Each row is a point on a tangle of strands that fork and nearly touch. The rows are in no order.
In the rows, zero is written as 128.
Points whose rows are less than 146 apart are linked; no others are. Some points are linked to none.
<28>: [110  73 115 144  98 144 154  99 105  95  99  95 116  83 102 104 117 127
 123  93 155 131 105 130 121 125 134 130 157 140 145  96 120 145 144 118
 168 112 129]
<857>: [118 143 118 107 145  95  76  97 157 101 156 115 104 160 131 167 116 144
 134 130 107 143  80 158 135 159  90 200  74 143 157 156 155 217 118 108
 111 107 142]
<695>: [118 107 104 140 130 102 141  84 180  95 116 137  82 101 110 136 141 112
 123  98  70 148 132 130 101 125 144 176 120 141 154 203 152 207 117 140
  98 104 144]
<257>: [138 137 113 122 127 139 140 129 158 163  97 130 130 111 172 130 145 111
 159 131 129 137 102 125 109  98 123 177 137 138 102 145 125 119 126 136
  83 124 135]
<712>: [110 165 128 107 109 144 112 114 105 126 144 114 118 184 145 136 127 134
 133 142 151 129  95 121 147 144 125 154  84 131 151 130 172 122 107  97
 111 156 157]
<247>: [149  95 148 133 144  70 155 110  77 114 154 116 146 121  91  86 135 169
 102 117  82 122 134 146  62 119 138 171 180 157 210 162 118 217 118 166
  89 155 152]
<1341>: [111  99 124 166 161  54 116  66 191  69 122 100  20  98 125 128 127 125
 121 112  91 145 140 115 105 148 106 153 114 118 181 163 126 126 134 101
 133 174 120]
<633>: [110 142 186 188 114 179 145 191  74 123 121 183 176 168 129 115 122 109
 131 124 139 158 140 108 133 168 109 103 106 114  79 109  87 138 122 137
 152 140 151]
<426>: [136  91 100 135  86 131 139 110 145 158  99 106 170 123  99  89 149 131
 146 112 150 141  73 120 148 118 164 157 171 139 136 163 194 125 124 155
  63  98 169]
<1537>: [ 96 135 114 125 137 161 100 127 162 107 118 138 122 145 131 169  94 136
 133 134 171 151 126 133 166 183 106 118  56 119 104 119 121 130 133  99
 167 134 132]
<1576>: [123 150 155 142 132 139 135 137  40 117 157 133 141 176 120 118 111 162
  96 127  92 159 129 102 124 128 128 126 117 134 138 103  94 172 131 135
 127 146 149]
<1625>: [141 147 184 142 118 144 132 168  52 157 139 163 186 141 114  99  99 143
  86 151 122 126 144 111 123 124 141  69 175 137 105  92  80 125 122 154
 152 132 117]
<955>: [ 99 115 106 151 128 114 129  96 193  45 127  89  53  55 125 152 135 129
 123 105 125 103 126 180 114 134 128 195  77 146 137 133 123 154 126 120
 185 110  85]
<776>: [157  82 125 114 123 134 133 126 168 124 101 159 137  88 128 146 121 141
 127 133 107 128 144 162 121 107 121 102 155 142 103 121  96 148 117 157
 181 105 105]
<26>: [142 129 107  87 141  95  94 117 172 160 113 111 137 134 137 139 162 103
 174 154  79  90 150 146 154 110 124 134 132 123  96 174 161 113 106 144
 117  92 128]
<35>: [118 176 139 118 141 113  83 134 135 181 172  76 147 175 144 141 146 122
 140 153 170  88 113 111 124 124 129  93 148 113 138 114 143  40 117 110
 130 129 126]
<101>: [149 170 145  97 140 115 146 136 107 141 134 137 187 194 123 141 132 161
 135 168  65 102 116 145 107 111 123 152 140 155 179 177 143 203  81 168
  96 117 150]
<911>: [114 148  81  95 151 128  87 116 203 117 156 122 107 174 143 184 120 138
 153 148 127 129  98 155 170 143  88 189  78 107 113 164 174 166 133 118
 115  95 122]
<1276>: [131 173 130 101 133  87  84 171 154 159 170  98 143 154 167 155 167 147
 128 160 182  62 140  99 130 110 127 121 134 133 120  94 136  28 136 116
 146 143  95]
<179>: [119 141 137 116  89 154 118 117 106 109 168  96 111 137 148 137 130 120
 144  90 143 119  76 139 109 133 101 201  58 142 148 118 141 128 115  77
  92 143 126]
<117>: [120 105 115 116 156  93 135 141  86 186 127 104 159 154 110  79 144 157
 141 128 152 107 144  90 157  89 162 155 158 114 125  88 182 107 138  97
  91 138 137]
<1594>: [ 82 145 132  99 155 152 121 172 175 167 120 140 131 157 161 159 142 105
 133 139 169 193 164 116 191 140 115 122 112  96  69 156 155  85 132 137
 100 122 141]
<1063>: [153  89 104 160 118 128 143  73  70 141  91 138 136 126 109  81  88 122
 100 109 114 183 103 128 105 185 118  92 178 119 153 141 125 143 127 128
 115 139 188]
<407>: [109 108  77  77 119 156 120 107 152 154 121 131 110  81 121 135 144  78
 135  97 171  80  90 118 175  94 145 147  61 110 110 148 178 123 185  99
 102  84 132]
<140>: [162 149 138 106 132 109 153 129 136 129 108 153 151 147 122 141 135 130
 128 159  67 142 137 170 107  92 116 119 165 135 130 183 133 186 101 179
 113 113 139]
<1269>: [112 102 105 116  92 152 161 122  86 132 129 152 124  84 102 124 125 102
 127  67 105 110  86 134  95  87 155 190  94 150 134 134 155 213 149 111
 112  97 125]
<471>: [126 179 120 117 113 132 101 140 161 170 151 104 166 169 144 152 151 123
 145 162 151 140  94 127 138 143 116 132 163 122 127 129 145  65 121 145
 110 107 143]
<1014>: [146 109 145 162 170  79 107 149 160 156 126 118 133 128 126 112 104 130
 124 156 172 133 198 119 126 157 153  39 227 112 132 104 115  70 125 145
 119 129 125]
<1356>: [116 140 104 107 127 164  92 125 150  96 163 150 129 128 132 164 116 129
 143 106 169 102 105 132 155 130 107 150  40 115 112  89 134 150 149 106
 129  97 108]
<1480>: [144 112 123 121 110  92 121  65 139 104 120 108  92 109  97  97 125 124
 120 123  55  98 105 162  98 119 134 118 160 156 148 146 120 158 115 135
 176  91 115]
<403>: [ 90 118 136 105 154 153 122 150 150 176  92 135 138 119 133 142 132  79
 141 144 152 159 174 140 176 133 150  82 118  92  72 175 158  72 135 125
 121 108 147]
<1678>: [ 97 142 146 153 133 138 134  91 111 121 105 123 105  95 118 133 113 109
 102 122 164  47 117 127 110 116 134 100  70 115 138 123 127  76 146  77
 164 146 121]
<1111>: [129 107 109 137  98 188 151 172 118 153  91 139 157  83 137 103 159  94
 136 115 198 131 123 141 125 108 139 131 161 159  89 121 127 130 137 174
 131 118 151]
<103>: [120 158 127  89 141 116 139 171 107 152 185 112 161 136 158 137 186 147
 144 122 111  86 151 112 135  55 112 197 101 143 119 101 156 124 157 111
  94 118  83]
<1622>: [155 122 128 147  93 118 139 107  71 132 136 107 165 107  92  82 142 132
 117 138 139  98  92 143  93  97 157 137 201 182 166 105 132 133 116 144
 125 114 139]
<819>: [135 137 136 105  83 187 154 168  69 125 137 170 206 141  95 115 116 134
 142 103 126 146  71 120 150 129 109 153  79 139 112  99 108 194 139 143
 123 114 143]
<1653>: [121 151 102 124 159  93  96 124 229 115 126 113  77 134 134 172 146 116
 137 154 108 147 145 121 157 129 134 126  94 101 102 153 135  87 114 158
 159 109  99]
<1162>: [154 191 144 117  96 187 130 190 106 138 192 131 148 118 152 162 152 133
 150 106 121 101 116 115 130  89 104 156  50 120  95  95 115  80 141 108
 117 135  63]
<1226>: [139 162 127 151  96 165 110 150 106 171 145 124 185 143 141 128 125 110
 119 138 150 151  73 134 105 127 131 110 164 132 137 139 128  99 124 160
 110 113 152]
<325>: [124 143 119 121 116 184 143 156  98 136 122 176 163 137  99 142 110 131
 140 124 127 163  72 140 147 108 134 125 100 115 112 130 142 162 141 143
 116 101 130]
<347>: [141 139  98 130  61 172 148 129 159 103 146  97 131  60 125 143 157 101
 148  92 144  92  80 139 112 104 114 177 108 146 123 119 132 105 145 121
 134  75  93]
<779>: [133  87 118 108 137 100 111 101 155 173 107 111 133 155 117 114 113 131
 118 145 144 163 111 121 165 160 144  61 173 111 150 128 152  85 127 134
 120 119 144]
<1190>: [135 103 131 122 147  59  89 106 170 145  97 106 102 120 134 115 163  90
 155 165  99 102 178 117 138 127 135 100 176 118 133 159 152  77 105 138
 109 130 147]
<563>: [111  67 115 125 135  86 132  76 201 104  69  89  76  64 120 101 142 110
 129  97 126 137 148 100 131 128 144 106 145 123 146 139 123 109 161 110
 150 135 120]
<447>: [133 148 125 144 162  91 111 121 159 100 114 153  86 146 118 158 110 153
 101 179 110 149 140 112 125 144 118  86 152 118 160 128 112  94 128 136
 155 177 116]
<1125>: [134 183 115 143  91 178 114 157 113  94 207 135 110  84 143 161 145 103
 141  99 169  70 111 120 132 111 102 168  13 111 112 110 128  92 167  84
  97 145  92]
<1507>: [103 130 140 151 136 141 132 117  81 111 107 144 110 166 108 122  72 153
  97 138 130 205 139 118 160 197 122  67 112  91 155 117 113 139 139 115
 137 161 155]
<1626>: [129 171 187 190 157 121 139 136  58 107 150 145  92 153 136 118 107 131
  87 153 119 107 195  85  99 133 130  74 142 123 125  98  95 120 115 113
 147 186 129]
<796>: [175 167 161 106 131 119 149 122 118  97 133 163 146 108 128 140 125 155
  97 151  47  96 132 164  98  94 106 143 155 153 127 163  95 194 107 175
 147 109 120]
<1062>: [109 117 115 122 112 201 150 169 113 153  91 200 181 117 112 121 113  92
 154 109 166 139  80 131 159 106 123 126  96  96  82 128 160 162 175 149
 126 107 145]
<1292>: [141  86 100  97 102 174 135 184 178 137 117 123 157  69 124 160 177  80
 174 119 158 133 121 166 152 107 139 149 136 121  83 148 116 101 116 172
 126  68 111]
<590>: [120 124 139 135 125 122  94 127 172 130 100 124 105 111 130 149 112 102
 122 130 152  95 136 139 118 157 138  58 135 127 120 117  93  78  89 133
 191 136 124]
<1473>: [133 123 145 200 159 116 139 123 104  88 119 133  63 102 114 112 124 141
  96 130 135 119 217  96  97 124 126  87 140 113 139 116  91 107 145 123
 137 187 129]
<27>: [154 124 150 120 117  82 114 137 136 126 164  87 147 131 125 112 173 169
 115 144  74 106 125 115  81 101 142 171 169 165 159 149 124 145 109 159
  96  99  96]
<433>: [ 87 137 122 118 175  83 115  96 164 118 122  93  95 156 125 126 122 178
 140 161 121 160 122 130 131 155 103 157 123 119 169 132 146 128 159  88
 134 160 117]
<1291>: [142 102  75  92 103 150 123 136 162 181 138 114 176 133 102 114 146 113
 156 112 148 135  49 138 167 116 150 143 126 129 136 137 210 124 133 156
  56  90 144]
<78>: [120  83 101 124 121 137 123 103 147  68  97 107 116  64 121 124 132 154
 125 113 188 104  94 146 118 124 109 162 105 145 131 109 129 131 157  95
 178 115 115]
<597>: [141 127  85 113 154  79  98 106 252 112 119 105  70 118 138 156 140  87
 155 154  99 135 101 139 152 141 128 155 102 133 113 167 143 128 123 168
 146  76  94]
<764>: [140 125 143 154 173  77 127 156 173 138 126 122 116 132 104 113 127 144
 128 159 116 170 207 104 117 138 140  72 219  92 121 133 101  91 121 160
  98 142 112]
<1032>: [137 128 114  92  66 193 132 183 149 189 144 142 205 101 123 121 157  81
 179 106 201 143  73 132 169 123 120  97 124 101 106 112 181  58 136 141
  80 125 141]
<307>: [152 138 181 141  97 158 154 162  77 129 129 192 162 123 115 127  87 114
 105 131 109 138 133 138  94 146 154  86 172 139 102 124  50 130  90 154
 177 128 117]
<964>: [137 127 137 142 147  78 153  88 133  68 148 106  91 134 103 126 124 169
 108 131  31 156 128 152 100 151 106 137 144 134 199 156 116 195 106 163
 119 145 127]
<735>: [173 102 149 191 110 119 164 128  32 115 129 156 152 126  97  78 109 139
  84 113 107 153 170 117  74 166 130 120 187 134 157 119  53 184 117 161
 139 138 170]
<303>: [110 109 136 155 130 136 148  92 100  83 146 155  77 121 119 130  96 134
  89  92  95 191 117 128  97 151 111 162  83 140 149 139 109 211 156 106
 134 144 143]
<608>: [142  98 147 176  81 153 177 152  86 123 100 148 165 107 116  70 123 113
 103  98 144 165 154 108  93 164 151 104 206 135 106 100  53 178 129 164
 160 127 168]
<722>: [139 134 118  76 150  82 110 149 143 188 147 107 148 156 127 129 169 149
 138 157 125 109 163 127 171  90 156 120 204 130 121 117 172  99 124 164
 112 116 134]
<346>: [162  87 139 145 121  76 175 106 120  77 140 124 120 109  90 113 136 153
  99 124  50 142 146 125  58 143 116 144 185 135 202 159  89 212 128 168
 105 158 131]
<1346>: [122 155 120 137 148  85  86 114 190 127 117 146  79 180 129 155 138 121
 124 175  92 164 146 123 145 158 139 104 159 106 145 177 155 106 107 148
 141 139 126]
<1151>: [ 96  98 135 118  93 168 118 164 119 149 121 109 179 137 123 140 130 114
 165 113 170 129 123 114 159 129 153  89  89 120  91  87 138  82 112 109
 141 113 118]
<1422>: [139 114 140 122 115 141 158 173  68 200 135 150 192 144 116  69 147 147
 148 122 130 110 131 103 137  84 165 138 145 124 104 106 166 149 116 144
  81 129 156]
<137>: [116  75 110 129 142 110 127  91 180 108  88  94  77  63 142 119 139 127
 122 105 139 104 129 122 119 102 146 147  86 126 135 136 104  98 168  92
 160 110  99]
<1248>: [130 145 125  96 163  89  96  96 116 126 190 116 125 184 115 150 126 170
 135 146  46 119 107 145 137 139 112 191 104 142 175 157 146 170 119 117
 120 116 121]
<930>: [116 110 137 114 131 140 117 159 142 153 119 112 142 109 156 139 152 123
 136 108 153 132 148 101 147 111 141 121  94 120  71  93 119  73 144 128
 141 123 106]
<203>: [160  91 135 153  95 123 150 103  43 121 126 104 156  94 107  66 108 148
 113 110 152  96 100 137 100 126 153 119 192 146 154  85  94 143 137 107
 161 121 131]
<1652>: [143 135 152 121 114 103  92 137 133 113 158 110 152 144 126 135 149 178
 113 144 114 126 129 125 104 106 136 128 167 154 136 109 112 130 103 177
 134 111 106]
<266>: [123  94 142 172 134 124 140  88  85 109  91 140 100 114  99  86  92 130
  84 120 174 132 127  80 114 172 130  74 141 118 169 100  79 105 165 103
 161 168 148]
<768>: [108 126  96  81 145  97  77 111 182 137 139 112 134 171 128 139 161 144
 173 178 107 125 111 149 158 135 108 164 128 110 117 149 174 127 137 136
 126 104 137]
<1410>: [ 93 173  96 122 152 175 128 125 162 122 119 122 105 131 160 156 139 114
 130 126 161 163 144 132 175 129 103 150  88 115  87 160 176 138 145 132
  92 126 149]
<1064>: [134 127 112 130  85 181 150 155 166 115 120 115 145  61 124 151 164  92
 154 119 154  90 107 166 121  93 138 125 130 142 100 124 100  59 121 147
 172  86  78]
<850>: [132  73 103 145 129  82 139  72 193  74 107  90  74  87 106  94 138 124
 137 113  75 127 129 140  93 139 127  99 189 130 166 140 121 146 128 145
 163 118 105]
<40>: [134 142 127  80 136 102 117 158 118 145 154 106 164 127 140 118 179 159
 152 143 116  61 166 128 156  60 140 160 160 157 123 111 165  99 124 136
 117 111 100]
<41>: [155 161 149 156 170  77 136 127 141 139 134 150 114 164 128 122 102 151
 116 171  89 167 184 126 104 157 114  72 201 110 150 136 102 100 104 140
 111 170 120]
<1136>: [127 126 111 113  88 138 119 125 143 124 180  91 121  91 146 118 162 110
 150  79 140  85  59 133  88  99 110 193  86 133 154 125 149  93 145  94
  97 105 112]
<93>: [104 156 139 152 108 204 157 174 123 100 123 153 123  95 159 145 137  90
 159  94 172  90 134 135 141 108 140 140  52 117  79  98 115 110 129 121
 145 135 108]
<1207>: [113  84 102 133 145  91  94  71 138 116 113 103 121 142 118 116 114 158
 135 136 136 154 105 120 138 162 112 147 130 103 168 144 157 142 152  83
 112 131 158]
<271>: [150 144 125 140 157  37  83 107 150 118 144  94  96 148 158 105 149 129
 122 162 109  86 185 109 115 127 139 107 190 129 148 127 144  92 100 127
 108 155 126]
<1244>: [123 169 164 149 159 138 149 127  99  86 164 111  85 124 159 140 125 172
 104 122 102 112 150 144 113 103  86 145  93 164 122  98 110 156 120 113
 174 176 113]
<331>: [ 85  99 136 115 101 156 107 120 150 120  63 102 138 115 131 113 110 124
  98 113 245 134 128  70 186 170 146  90  99 107 122 126 176  93 153  95
 131 149 161]
<1439>: [141 164 126 126  87 173 126 144 134 107 160 135 149 108 138 167 152 118
 123 144  99 120 107 163  98 106 111 156 112 138 114 156 116 147 121 174
 121  99 129]
<762>: [164 165 160 121 144 115 130 127  94 144 155 160 144 162 169 133 112 146
 112 140  95 106 105 130  78 105 102 168 126 163 155 122 106 135  95 107
 104 159 123]
<265>: [121 170 153 171 144 165 171 147 102  89 132 136 104  95 166 132 151 133
 130 108 149  71 171 141 109  89 111 155  91 148  83  89 100 130 125 125
 163 145  90]
<615>: [156 158 122 138 152 105 117 128 186  96 148  91 112 108 156 139 175 138
 148 174  86  62 111 167 119 117 120 181 120 152 102 142 120  84 103 152
 143 109  78]
<109>: [130 123 122  93 142  98 108 143 143 115 165 107 113 132 152 162 155 159
 137 130  95  85 166 114 135  74 133 184  79 126 123 111 126 149 131 100
 120 112  70]
<1386>: [121 136 128 129 168  92 144 153 166 111 132 130  74 132 147 153 157 147
 130 141  77 167 201  98 112  95 133 163 104 131 124 146 113 165 115 130
 109 157 107]
<1467>: [130 114 130 144 160 103 132 137 130 101 107 134 104  76 118 117 126 155
 107 115 134 118 185 106 112 105 131  77 161 117 130  91  96 102 145 139
 162 146  96]
<1114>: [143  92  99 152 137 103 117  76 135 114  86 164 113 122 111 104  96 149
 127 133 107 159 120 133 124 160 103 115 152 112 153 159 119 138 130 116
 112 150 159]
<256>: [129 158 121 118  98 194 155 185 130 129 142 136 137 112 143 173 154  98
 176  95 132 109 141 136 147 115 128 148  50 119  65 114 100 114 137 117
 107  88  83]
<533>: [144 155 160 121 168 109 152  91 101  92 159 118  74 127 127 137 120 173
 100 132  59 158 134 163 114 112  95 136 129 150 173 133 108 194 127 148
 146 159 113]
<1077>: [120 117 115 101 140 139 123  97 189 104  94 140 105 136 131 153  84 120
 129 124 142 199 123 139 167 169 119  93 108 120 111 135 121 156 139 130
 155 117 138]
<1131>: [110 116 170 130 134 121 134 136 117 106  92 119 135 138 120 139  98 127
 126 139 145 139 144 137 131 181 161  50 150 123 135  98 111  73  74 120
 169 155 128]
<939>: [144 148 137 100  79 199 139 183  99 208 150 163 207 133 127 101 133  98
 155 106 166 125  60 125 140  94 124  98 114 112 106 100 166  92 142 141
  87 128 136]
<1566>: [137  95 121 135 102 149 103 141  83 173  95 175 181 151 115 112 102 102
 125 128 177 181 111 119 156 182 134 106 144 116  99 154 164 116 113 141
  92 125 182]
<1392>: [153 172 134 169 176  68 141 120 105 152 157 148 107 209 149 115  98 146
  99 170  80 154 186 103 113 158 103  95 198 124 163 143 130 126 136 101
 105 191 154]
<175>: [130  77 113 135 106 140 151 138 112 172 106 129 175  98 104 102 138 117
 132 116 172 144 111 130 140  99 183 102 211 155 112 126 160 122 129 172
  96 114 172]
<714>: [107  87  98 114 120 150 103  89 150 151  83 116 107  83 131 118 103  88
 103  95 181  97  90 118 136 126 127  98  69 119 123 146 152 106 174  75
 135  99 155]
<283>: [149 174 158 123 119 157 173 164 120 112 138 157 164 103 124 165 139 158
 108 138  93 104 133 149  78  79 125 172 114 151 116 138  91 186 105 166
 154 114  95]
<1686>: [129 143 151 120 154  67  93 101  94 128 135 103 128 180  94 138 123 149
 131 171 127 105 165 118 160 170 139  75 167 115 174 118 142  88 102 112
 160 159 145]
<1583>: [152 106 125 145  43 187 135 130 107 145 135 118 188 121 133 102 115 122
 118 116 160 154  56 135 108 150 126 123 173 140 125 138 108 124 128 157
 110 111 171]
<1173>: [125 115 141 187 118 158 135 134  70 152  81 155 162 118 124  87 103  97
 126 126 194 116 138 122 112 153 143  82 179 120 109  96 102 103 121 121
 132 142 169]
<877>: [136 146 128  90 146 121 107 145 135 128 170 150 128 182 125 164 124 164
 144 147  75 113 151 134 141 100 118 172  97 124 120 125 127 177 103 100
 127 117  95]
<293>: [116 160 128 129 194  83 105 113 176  69 144  90  90 108 150 151 158 150
 134 164 104  90 119 161 148 110 103 180  99 137 136 138 139 122 114 122
 171 124  90]
<420>: [119 100 110 106  94 199 152 179 127 149  93 176 160  78 141 129 149  62
 144  78 196 150 121 125 162  97 127 134 119 120  71 125 141 115 165 164
 128 130 134]
<1158>: [115 142 137 119 174  85 115  97  75 158 150 108 138 205  94 100 117 163
 106 169 112 104 145 123 171 132 145 115 161 119 171 130 165  87 139 102
 124 150 146]
<765>: [150 105 147 124 123  86 124 119  95 128 153 129 161 128 124 102 151 169
 105 145  89 107 112 137  59 102 116 197 158 149 177 162 134 183 115 141
  79 124 140]
<1637>: [122 118 108  87 121 165 129 177 159 182 129 115 159  96 136 143 154  73
 183 116 158 154 124 154 178  99 135 102 123 116  71 166 140  85 108 150
 107  77 123]
<943>: [ 84 129 135 133  95 179 162 121 139  92  95 118  85  85 130 149 120  81
 129  96 170  79 120 133 118 135 154 159  71 133 120 125 113 105 125  79
 152 134 110]
<802>: [119 107 102 145 102 175 108 110  96 147  94 153 138 115 135 129 109 107
 121  96 162 147 100 129 139 160 121 135 112 105  98 147 155 122 129 116
 102 128 188]
<736>: [158 145 163 134 134 100 113 146  97 133 151 125 159 130 132 113 122 153
  98 171 104 111 173 123 115 104 148  90 195 160 126 119 103 118 106 153
 143 110 114]
<1012>: [119 119  87  90 133 124 100 103 150 159 112 155  99 138 128 147 134  95
 138 115 123 127  98 115 151 112 149 153  87 117 127 167 197 138 152 108
  89 100 137]
<1182>: [150 138 113 127  72 191 150 106  73 119 135 139 161  93 127 104 128 115
 133 101 152 103  64 158  97 112  96 144 139 152 124 125 119 148 145 139
 136 126 142]
<1112>: [120 123  78  54 111 152 123 170 167 208 153 124 184 172 118 134 133 111
 184 105 137 141  90 128 185 116 148 137 112 112  97 126 204 114 131 130
  76  90 124]
<1230>: [128 170 175 136 150 110 111 148 133 151 146  97 123 140 161 147 128 151
 104 161 151  79 164 115 131 130 118  89 102 120 106  86  94  65 132 114
 184 149  92]
<892>: [135 106 151 157  81 175 164 159  92 113 114 162 151  99 113 107 125 118
 103 103 128 131 136 131  96 158 135 107 166 137  95  78  43 149 118 149
 200 135 119]
<486>: [124  76  70 116 135 125 150 108 197  61 125  99  72  45 132 141 160 120
 143  86 128 125 131 148 140 108 154 176  87 156 113 123 119 173 160 144
 161  58  91]
<94>: [120 130 154 113 101 149 120 151  64 159 153 108 185 174 101 100 119 151
 141 134 164 128 111 111 169 134 135  85 133 126 131  83 133  73 132 114
 138 115 147]
<1702>: [120 155 141 132 154 138 148 171 113 163 106 152 152 164 145 134 129 136
 132 153 130 177 182 118 136 134 115 118 163 116  96 137 136 147 115 155
  98 162 164]
<129>: [135  95 135 135 122 144 122 126  81 177  88 193 163 127 116  92  95 100
 120 111 157 167 115 127 130 157 132  62 195 114 119 137 131 133 125 141
 129 128 176]
<972>: [125 145 170 151  87 204 139 166  29 118 131 183 195 152 126 108 128 108
 129 110 146 129  90 105 137 163 129 130  96 126 107 101  89 156 130 160
 140 135 158]
<51>: [131 165 141 131 159 109 137 144 121 131 154 160  91 212 132 182 113 147
 133 161  70 139 150 129 132 132 134 127 107 115 132 150 132 130  99  75
 136 153 111]
<212>: [107  91 134 142 153  58 121  67 159  58 152  89  50 129 109 114 124 151
 136 118  55 175 128 137 113 174 102 146 111 116 200 150 138 179 129 110
 120 161 124]
<448>: [133 100 129 117 127 102 173 118 152  97  78 115 117 102 121 106 149 139
 139 111 109 162 162 120 111  92 154 125 169 147 151 124 122 170 120 156
  99 132 125]
<1137>: [126 149 150 150 136 125 118 128  69 124 145 120 130 159 139 134 125 141
 124 140 122 135 123 121 103 121 127 165 131 133 140 123 139 147 124 111
 102 158 142]
<1107>: [133 129 158 162 164  94 128 126 119 154 106 126 137 150 104  99  79 127
 115 154 185 123 161 108 116 178 148  20 203 118 157 100  90  66 102 118
 149 157 140]
<342>: [113 109 125 174 155  74 132  86 188  58 116  97  39  77 130 142 138 150
 116 126 108 115 163 149 101 151  96 151  84 120 151 124 108 126 122 124
 178 160  94]
<1588>: [165  95 144 153 103 104 113 105 114 103 116  95 122 120 111 113 112 148
 132 130  99 139 162 146 103 173 119  92 171 137 145 113  74 134  98 136
 152 132 132]
<1222>: [119 134 137 144 122 155 161 126  98 117 127 159 125 132 137 127  94 141
  85 109  92 162 121 130  93 126 119 127 102 138 114 101  92 191 141 125
 162 121 111]
<1453>: [113 108  99 100 133 112 117  79 140 135 105 161  81 133 141 123 117 104
 131 103  96 132 111 150 120 121 122 160  96 160 149 157 177 196 135 101
  81 133 152]
<278>: [108 142 151 170 154 135 126 112  99 114 105 118 110 123 120 114  89 146
  74 156 191  94 138 104 106 137 127  71 121 115 148 112 105  89 182  86
 163 151 134]
<978>: [129  87  93 111 127 140 139 126 183 124  92 152 100  90 123 139 111 111
 130 113 108 161 134 142 128 114 128 112 117 120  96 155 105 151 149 145
 146  95 100]
<473>: [145 117 105 105  99 148 124 106 114 109 136 126 147 119 144 130 124 123
 136 109 115 131  80 171 112 123 126 163 141 137 148 154 131 182 107 162
 130 101 159]
<246>: [129 117 134 114 132 109 131 151 153 124 111 119 110 108 161 135 162 138
 138 113 110 139 189 104 122  86 146 156  94 151 102  99  92 138 126 125
 130 128  88]
<192>: [119 178 162 132 159 118 134 168 126 177 142 124 121 172 147 160 136 119
 133 166 113  96 185 124 150 114 116 109 110 103  94 118 123  56 126  84
 145 150 106]
<1436>: [102 163 137 113 131 149 117 108  69 128 122 118 140 192 129 122  96 136
 101 136 153 181  89  94 163 185 145  87  96 124 152 119 149 115 128 115
 126 151 173]
<1141>: [139 121  81 105 143 119 117 111 238  85 100 116  70  83 162 158 145  73
 169  99 111 110 139 154 169 126 142 182  81 144 109 160 114 168 119 155
 149  67 105]
<241>: [121 139 114  97 157  84 109 110 100 199 126 127 143 179 111 117 136 139
 130 151 115  91 141 110 163 107 146 131 152 124 129 132 188 102 130 105
 108 137 131]
<1344>: [106 123  95 115 170 132 104  95 168  98 158 141  95 116 134 162  94 143
 133 130 121 122 112 152 121 123 109 160  50 136 130 119 129 181 175  96
 151  94  93]
<113>: [153 172 175 180 163  84 143 140  37 132 153 163 115 213 141 115  84 132
  79 148 107 139 186  93 116 141 139  80 194 129 157 119 100 123 108 120
 101 184 159]
<1425>: [145 151 103  87  82 196 145 182 178 152 157 149 178 115 130 153 154  71
 191  97 174 152  69 147 149 126 118 136  76  93 104 119 141 113 145 141
  68 101 101]
<500>: [128 117 119  94 102 161 143 172 119 224 136 149 199 144 136 108 149 115
 163 102 135 120 120  96 147  84 137 124 114 118  94 131 156 113 140 130
  70 110 130]
<1488>: [ 87 130 122 135 143 133 120  78 137  93 135 130  69 111 139 142  85 123
 102  92 146 134  96 151 111 155 101 158  52 134 123 123 127 176 151  80
 149 138 118]
<29>: [145 115 128 139 138 117 149 137 143  76 107 150  82  73 130 136 125 146
 105 131  95 110 183 164  99 110 124 117 142 151 139 109  82 152 121 146
 190 152  96]
<866>: [138 150 104 107  68 196 109 152 173 139 140 129 136 129 154 155 117  76
 156  96 174 157  86 120 152 154 117 141  68 102 106 136 153 107 144 115
  94 118 130]
<709>: [149 155 151 119 153  81 107 151  62 150 165 118 164 165 126 106 115 161
 119 158 139  79 169 106 138 102 146  91 202 154 133  75 128 104  87 115
 119 137 102]
<544>: [106 127 162 178 118 162 146 166  72 139  99 178 168 155 162  96 114  80
 144 125 156 140 148  95 120 159 141 103 136 119  73  99 103 123  96 130
 102 168 174]
<543>: [173 108 134 178 115 110 144  94  46  86 128 124 125 157 111 117  92 134
  96 142  84 159 154 139  95 181 117 120 173 119 173 147  57 154  87 143
 122 135 153]
<1076>: [ 99 180 132  99 146 138 148 180 101 155 157 128 130 224 135 168 120 143
 153 168 116 130 156 122 170 123 129 135 113 112 117 121 151 104 123  84
 136 164 112]
<648>: [102  95 136 156 148 104 141  75 145  95  86 109  70  78 106  92  90 114
 110 111 157 134 148  97 108 157 128  98 146 115 182 122 120 115 153  75
 145 174 148]
<284>: [107 156 124 148 194  95 114  99 167 105 159 100  62 148 152 167 137 174
 115 174 112 122 127 146 114 131  91 181  95 117 137 132 120 102 139  84
 145 171 110]
<821>: [107 106 121 117 129 137  98  90 134 167  96  93 138 118 114 123 105 129
 112 124 200 107 104 105 157 156 126  82  92 110 129 134 179  73 169  91
 120 127 166]
<1464>: [131 131 114 127 151  95 153 120 193 109  95 136  67 137 143 148 150 127
 112 115  60 172 164 111 115 132 131 175 125 115 140 188 130 176 116 148
  78 139 128]
<1185>: [114 108 144 115 100 164 136 124  67 163 143 119 169 168 105  97  98 130
 114 109 160 161  72 111 169 166 160  89 117 137 136  82 152 123 124 122
 129 133 155]

A fork is a point with three links, a tip a point with one. Leave the first point through the second and follow the links. Name the first fork or tip that comes.
<796>, <283>: <877>
<776>, <29>: <41>
<1077>, <1537>: <1137>
<1346>, <1653>: <964>

A fork is a point with three links. Follow the links from the first point to the second and name the forks in between, in order.
<1622>, <1244>: <563>, <93>
<40>, <1467>: <109>, <246>, <1436>, <712>, <1137>
<943>, <892>: <93>, <964>, <736>
<563>, <1653>: <93>, <964>

Follow the links from the first point to the second, and from the first to the third. Name the last point that the two ways share.
<648>, <1473>, <735>: <964>
<347>, <1488>, <1425>: <712>
<1151>, <192>, <129>: <109>
<1392>, <1507>, <1637>: <712>
<1386>, <325>, <1425>: <500>
<695>, <1064>, <175>: <246>
<1125>, <563>, <41>: <93>
